A landscape with many valleys, sampled at points; each row gives a point and its height.
From any point a ball takes the steepest step (drop divided by distance) to one of its 2 nearest points. It stops when none of these is lower. Distance is the straight distance between rows; heights are no part of it.
Q_183: 141  76 127 117  74 104  66 137  86 100 101 156  76 132 154  87  77  91  66  85  91  75 139  74  96  (h 22.0)
Q_970:  69 135 125  84  74 108 109  84 114 123 101 130  71 131 134  96  88 122 116 156 103 125 100  76 103  (h 63.0)
Q_337: 106 100 113  96  70 104 102 112 129 100 102 113  91 144 144  82 140  95 122 151 102  85 120 100  66  (h 32.1)
Q_930:  86 100 117 104 129 114  59  83 117 111  70 115  99  61 107 124  83  79  97  26 124  97  85  86 155  (h 72.3)
Q_938: 121 140  69  60 101  88 136 118  92 100 117 112 127  94  89  81 100 149  56 126  99  83 108 111  70  (h 40.0)
Q_614:  99  91 104 120 126 122 105 121 117  87  87  79 101 103  86 118 117  93 120  50 139  94 146  73 141  (h 45.8)
Q_318: 101  75  78 127 147 125 101 150 115 110  84 125  85  92 112 148 143  89 121 118 112 116 140  81  96  (h 38.8)
Q_164:  94 126 104  85 106 121  98  42 103 115  78 124 100  88  82  75  46 114  92  79  81  93  59  90  89  (h 12.7)
Q_814: 125  98  59 115  99  84  74  69  95  84 107  80 122  94 113  86  75 107  59 117  55 109  85 123  92  (h 40.9)
Q_630:  78  90  39  97  75  99  73  97  85 110 108  84  84 107  71 119 114  93 115 110  77 127  84 120  97  (h 45.0)
Q_870:  71 127 110  65 114  74 129 116  96 122 132  78  93  94  52 117  99  86 113  76 152 100 118  98 107  (h 49.0)
Q_556: 117  95 130 106  81 145  74  96  88 100  96 132  66 108 125  80  55 106  91  89  56 113  90  70  89  (h 37.3)
Q_748: 121 134  93 112 135 141 118  76  99 123  80  92 130  80 119  86  79 100  85 150  82  68  76  83  51  (h 68.7)
Q_138: 115 107 116  78  89  58 149  92 130 110 118 119 149 127  93  46  72 117  96  93 147  76 116  93  61  (h 45.6)
Q_756:  97 113 101 106 122 102  89  61 106 122 102  76 120  83 119 103  85  72 109  76 133  94  82  74  98  (h 36.9)
Q_731:  78  78  87 139 175 114  84  77 117 104  48 117 120  69  97 143  95  94 118 134 104  89  78 105 126  (h 63.1)
Q_826:  90  94  91 114 115  95  92 101  97  43 103 119  73  83 103 126 107 119  92 103  83 120 106 118 161  (h 48.1)
Q_385: 105 103 129 128 108  95 102  56 117  72  83  73  92 104 124  75 102  88 126  94  89 102  93 102 112  (h 57.3)
Q_190:  88 117  65  98  97  90 128  84  87  98 124  63 130 100  51  90  97  92 108 111 109 110  90 103  76  (h 38.0)
Q_416:  85 118 127  99 104 134  78  51 106 131  67  96  97  88  94  97  55  79 126  70  91  94  37  85  91  (h 22.8)
Q_374:  82 136 129  54  82 108 111 114  66 113 121 100  80  86 101 102  99 103  78  69  92  95  70 130 120  (h 71.0)
Q_330:  89  98  63 121 152  85  85  58 101 119  76 105 128  52  74 122  80 103 104 119 117 100  75  98 126  (h 65.1)
Q_788: 132  47  90 136  69  57  70 129 109  94 114 100 103 126  77  81  92 106 107  75 112 112 148  84  86  (h 42.8)
Q_741: 112  89 130 150 132 118 101 103 104  79  70 163  72  91 111 119  73 118  86 138  95  99 132  64 110  (h 23.7)
Q_790: 107  97 134  80  75 113 106 113 100  91  95 152  61 121 107  91 101 116  81  74  70  76  89 133 106  (h 41.0)
Q_591:  77 110  95  96 112  82  90  51  87  91 102 100  86  64  79 127  69 105  76  84  95 113  81 101 138  (h 67.9)
Q_604:  65 120  75  85  84 123  84 111  64 117  93  87  81  94 120 136 128 105 113 160  70 114  65 108 109  (h 58.0)
Q_820: 116  78  94  92  67  84  83 144 117 106  98 162  93 115 110  92 109 116  79 104  95  91 141 109 102  (h 20.5)
Q_994: 104 114 124  99  85 104 117  84 118  98  90 150  82 111  94  77  94 109  96  96 100  89 100 107  94  (h 37.2)
Q_92: 103 101 151  85  86 120  98 132 118  90 120 102  92 108 119  93 114  77  94  36 124  80 109  96 100  (h 32.8)
Q_406: 118  82 127  99  85 136 117 138 104  88  99  99 106 148 125  88 140  87 134 109  91  79 117 112  66  (h 37.0)
Q_535:  84 120  72  88 131  60  96  52  90 115 103 123 110  59  87 111  68 114  81 113 111 106  72 119 129  (h 66.6)
Q_991:  82  74  78 131 141 108 111 101 111  76  67  99  94  92  65 123  94 101 114  86 134 106 132  63 160  (h 50.0)
Q_119: 108  95  72 129 137 126 120 125  94  96  82  91 113  89 106 111 123  97 101 143  89  80 110 100  60  (h 48.0)
Q_656: 141  90  66 100  86  92  73  76  84 109 105 128 134  93 132  92  64 127  45 118  69 101  93 103  98  (h 43.9)
Q_832:  91  74  60 126  81  91  79  69 115 101  84 103  93 112  81 108  81  94 123 116  92 121 110  97 103  (h 48.8)
Q_946: 109  83  95 125 135 121 122 107 106  73  80  82  86  96 101 100 133  86 113 107  95  75 111 121 100  (h 51.3)
Q_919: 125  66  61 129  85 135  70 125  85  91 105  92  99  99 109 115  93  90  95 119  65 111 114  80  92  (h 30.8)
Q_369:  66 107  96 109 145 105 104 109  89  64  84  78  77  83  99 141 124 110 107 105 107 122 100  96 167  (h 49.5)
Q_14:  80 113 131  88  93 121  71  79 121 145  79  98  97 102 116 102  78  73 124  73 128  99  73  72 101  (h 30.6)
Q_634: 107  93 132  79  80  91 128  82 150 108 113 129 137 154  92  57  72  80 109  86 133  82 101  84  72  (h 48.7)
Q_670:  92  97  81 112  97  50 118  96  98  92 108  26 135 102  60  78 119 111 113 109 108 120  92 116  62  (h 34.0)
Q_338: 135  49  96 122  68 106  84 129 111  92 112  90 104 140 103  88  97  87 102  83  93  89 132  91  75  (h 38.2)
Q_653:  98 135  87  93 146 118 118  74  87 118  91 102 118  73  98 102  76 112  95 126 117  87  80 101  82  (h 67.1)
Q_484: 113  85 104 133 137 100 128  68 113  47  81  79  81 101  77  94  96 103 109  89  93  95 106 105 119  (h 54.5)
Q_572: 131  37  87 153  95  38  70 120 110  75  97  99  99 109  66 107 100 121  91  92  99 117 149 112 119  (h 46.6)
Q_492:  85 130  64  60 104  83 107 139  55 152 126  87 101  66  93 134 121  91  86 105 110 101  95 114 100  (h 43.5)
Q_219:  77  94 109  55  58 143 105 106  84 114  89  64 119 151 109  91 135  73 140 110  80  88  57 112  53  (h 31.5)
Q_617:  99 109 139 115 135 142 102 131 123 110  75  93  83  93 124 119 123  73 137  61 124  82 120  79 114  (h 40.3)
Q_720: 112  53 114 126  82  89  84  80 126  85  87  82 113 118  95  85 100  69 126  41 103  85  99 129 103  (h 53.2)
Q_87: 131  77 108 143 132 107  98 122  89  72  74 157  90 124 141 111  96 117  91 174  88  80 146  70  88  (h 11.9)
Q_856: 116 125  86  79 104  71 147  86 110 102 115 140 136 114  99  51  74 145  79 133 127  87 106  92  63  (h 42.9)
Q_997:  92 157 141  52 118 106 143 110  63 127 127  95 105  80  99  93 101  94  81  86 122  81  79 126  90  (h 69.8)
Q_109:  93 113  89 108  98 110  79  42 106  92  83  98  92  73 115 108  75 110  99 140  69 119  69 108 104  (h 53.9)
Q_97:  96 109  87  77  61  63 115 116  96 108 136  88 119  93  62  80 102 114  71  65 116 103  92 126  82  (h 33.4)
Q_274: 123  60 125 113  91  91  72  98 118 102 102 110 106  97 116  90  98  85  89  48  83  78  83 140 111  (h 52.8)
Q_569: 109  94 117 115 111 122  75 137 114 124 106  70  96 107 157 114 141  60 128  61 110 100 110  78 108  (h 33.8)
Q_646: 108 117 118  52  65  52 139 100 100 103 123  55 158 135  88  52 108 107  91 109 100 100  85 126  44  (h 24.6)
Q_193: 108  82 111 112  77  52  85  66 123 104 113  59 119 122 111  74  91  76 104  48 120 108  95 109 100  (h 50.1)
Q_905: 109  96 105 110 101  97 116  99 131 111 111 117 100  99  78  78  95  93 102  81 126  82 116 103 105  (h 41.3)
Q_53: 119  79  77 117 100  54  69  86 126 109 104  85 139  96 108  82  83  77 109  71 122 103 124  98  91  (h 46.7)
Q_307:  99 113 122  81  90 105  73 117 104 108 118  86  94  76 139 105 126  76  95  60 113 107  84  92 107  (h 26.6)
Q_550: 116 117 130  74 101 102 134 103 104 107 123  63 151 110  87  84 103  84 100  77 132  82  86  90  57  (h 33.5)
Q_222: 103 117  91  80  80  44 137  91  79  90 131  68 124 106  81  60 109 128  80 103  83  99  78 148  70  (h 29.0)
Q_54:  77 111 104  37  61 131 116 140  79 130  96  99 108 128 100 115 144  82 116 108 102  82  82 121  77  (h 36.3)
Q_485:  78 129 120  79 114 105 135  90 107 106 111  99  96  90  62 102  76  96  97  73 130  99 102  77 109  (h 45.7)
Q_223:  81  88  92 106 109  49 111  99 117  85 111  83  90  90  77  97 134 106 111  94 127 115 103 120 122  (h 52.2)
Q_881:  88 100  46  88  52  86 106  95  89  96 124  84 111 118  53  92  99 112 109 123  93 122 108  99  77  (h 41.5)
Q_371: 117 104 106  86  83  92  68  73 109 126 101 140 110  82 138  90  70  99  52  87  85  89  76 110 100  (h 46.8)
Q_405:  79 124  88  60 100  74 100 138  85 140 147  90 102  77  98 125 120  82 109  76 139 111 114  94 116  (h 46.9)
Q_305:  93 100  62 102 142 114 122 149  87 100  95 103 100  74  88 125 141  86 113 114 116 110 114  87  77  (h 44.0)
Q_655:  85 120 110  89  86 149 106 110  79  81 120  98  47  84  73 117  96 108  96  96  82 120  91  87 117  (h 34.4)
Q_623: 131  86 122 123  82 137  94 103 105  77  93  89  97 130 128  82  94  79 113  88  78  81 119  79  76  (h 42.3)
Q_598:  77 114 100  88  72 114  92  91 108 138  93 121  69 117 119 103 118  89 120 128 108 115  89 100  96  (h 61.4)
Q_939: 115  89 113 127 107 103  98  93 107  85  80 167  76 123  90  89  72 120 104 112  87  94 127  83 113  (h 31.4)
Q_772:  59 126  93  78  87 115 106  76  61 143  92  79  85 100  83 118  91  87 133 121 107 109  54 111  97  (h 51.4)
Q_899: 105  83  93 123 129 101  85 133 113  91  90 112  84  99 142 125 138  98 118 150 101 103 138  85 112  (h 33.2)
Q_844:  86 130 102  70  70 157 125  98  69  90 108  99  84  97  69 105  81 117  92 112  59 124  75  87  75  (h 28.9)
Q_767:  79 108 142  94 105 146  64 106 103 103  58 109  69  68  94 120  73 110 101  49 105 113  83  75 168  (h 70.7)
Q_273: 129 106  87 108 144 114 111  82 104  97  56  95 134  81 162  86 101 108  84 171  87  60  90 101  67  (h 70.0)
Q_367:  91 111  94  89  88 110 137 113  76  58 140  68  79  95  60 104  96 115  82  92  87 119 109  84 100  (h 39.3)
Q_82: 124  49  92 129 102  68  77 143 105  68  99 112  88  90  85 113 131 117  94  86  92 110 124 146 118  (h 49.7)
Q_774:  97  99  66 118  89  99  81  53 113 121  66 125 100 108  92  97  76 114 117 157  75 114  83 106  98  (h 51.6)
Q_483:  84 113  81  58  87 131  98 140  61 160  98  91 107  83  98 117 134  92 104 104 107  89  90 114  87  (h 40.1)
Q_139: 132  87 138 119  64 149  54 114  89 101  95 140  83 136 152  75  58 112  85  96  55  91 124  49  91  (h 31.0)
Q_700:  70 137 123  83 131 114 118 102  61  71 103  52  64  80 108 125 117 103 119  97 108 115 102  73 147  (h 46.4)
Q_233: 103  56  73 152 141  68 117  48 115  59  59 120 103 105  68  92  56 127 117 134 111  91 125  78 122  (h 57.6)
Q_308:  90 119  94  93  86  97 106 133 106  94  97 105  95 120 143 112 151 108 121 151 105 103 135 104  93  (h 27.5)
Q_729:  89  65  80 151 143 109 113  67 118  51  64 101  75 113  61 102  71 119 127 117 102 122 134  62 154  (h 54.1)
Q_577:  93  60  72 151 152  89  98  58 125  85  52 116  93 100  82 119  96  96 135 146 109  92 109  95 106  (h 60.4)
Q_925:  95 107  94  91 111  55 121 112  68 103 125   8 135 100  81  94 133  75 124  94 108 118  99 116  69  (h 35.3)
Q_764: 103  92  97  95  94 106  91 106  84  69 115 154  76  84 104 115 100 129  52 117  59 119  97 128 128  (h 44.9)
Q_890:  93 139 116  80  88 153 123  65  72 110  93 105  91  94  57  93  60 115  94  84  53  93  52 115  77  (h 22.5)
Q_519: 116  77  56 123  91 103  77 106  98 101 101  64 129  91  86  97  93  87  86  96  76  97  91 105  80  (h 36.8)
Q_608:  87 118 126  94 108 121  75  65  97  77  82 104  68  79  84 116  69 118  86  67  74 126  70  96 174  (h 69.4)
Q_166: 117  64 124  97  63  81 103 163 117  88 125 136  79 120  91  83 126 119  87  73 101  89 147 122  89  (h 26.8)
Q_249:  73  94 103  81  68 103  80  91  91 118 101  56 106 128 136  95 147  67 142 109  93 110  71 116  94  (h 25.4)
Q_988:  74 107 107  83  83  60 109 106  86 106 124  23 124 120 124  93 148  63 140 103 111 109  90 120  75  (h 31.1)
Q_944: 106 137 105  83 138 104 143  98  63 102 108 109 101  67  97 108  97 114  73  97 111  75  73 124  93  (h 68.6)
Q_714: 115 117 147  85 113 117 139 144 105 100 132  72 125 106  92  90 127  81  94  45 133  73 115  87  85  (h 38.1)
Q_225:  62 111  66  83  71 105  91 109  71 130 114  95  68  97  59 130 108  90 135 103 103 125  86  92 113  (h 48.2)
Q_928: 124  95 145  51  79  73 136 123 126  94 124  68 172 123  84  67 117 104  99  90 120  84  91 119  49  (h 28.7)
Q_908:  76 134 109  99 108 103 141  88  79  51 118  54  71  90  73 115 100 107  98  98  93 133 101  55 140  (h 43.1)
Q_129: 131  84 133 108  84 119  67  86 119 115  89 138  87 110 152  78  97  90  79  67  88  79  72 111 106  (h 49.8)
Q_113: 113 118  64  66  78  70 105 135  93 122 126  78 145  91  80  93 110 127  53 101 120  83 114 110  63  (h 37.1)
Q_613:  93  69  69 104 101  80  95 115 114  91  94 150  79  87  58 119 119 109  88  93 102 103 109 147 114  (h 52.5)
Q_178:  98 126 152  71  94  63 119 112  97 100 132 101  88  76 109  88 114  97  66  35 114  83  90 134 114  (h 72.4)
Q_12: 113  93 120  98  75 123  60  91 106  91 102 154  67  98 123 107  75 128  63 109  57 116  95 107 121  (h 42.0)
Q_514: 108  74  93 136 113  23  91  94 122  60 107  86 104  87  77  99 115 122  94 112  98 128 127 115 121  (h 49.6)
Q_148: 122  93 116  97  72  77  84 126 117  94 127 136 105 122 135  73  78  98  77  80 106  84 130  86  94  (h 11.0)
Q_270:  81 122  75  98 118 117  76  86  80 115  96  96  93  60 112 126  93 106  82 155  80 129  73  92 113  (h 56.0)
Q_645: 103 101  92 122 130  71  83  86 128 121 115  49 140  87 115 103  90  64 117  59 144 104 122  73  98  (h 42.4)
Q_798: 132  59  84 128 100 113  92 119  82  82  89 118 100 123 133 106  99 106  71 165  60 107 137  79  87  (h 22.4)
Q_111:  64 105  76  89  63  95  64  88  96 129  93 109  64 109 127 121 127  97 124 154  88 130  71 114 123  (h 59.7)

For each start below, name the point where the ball stops.
Q_274 => Q_87
Q_484 => Q_308
Q_369 => Q_164
Q_720 => Q_164
Q_598 => Q_670
Q_138 => Q_646
Q_591 => Q_307
Q_826 => Q_148
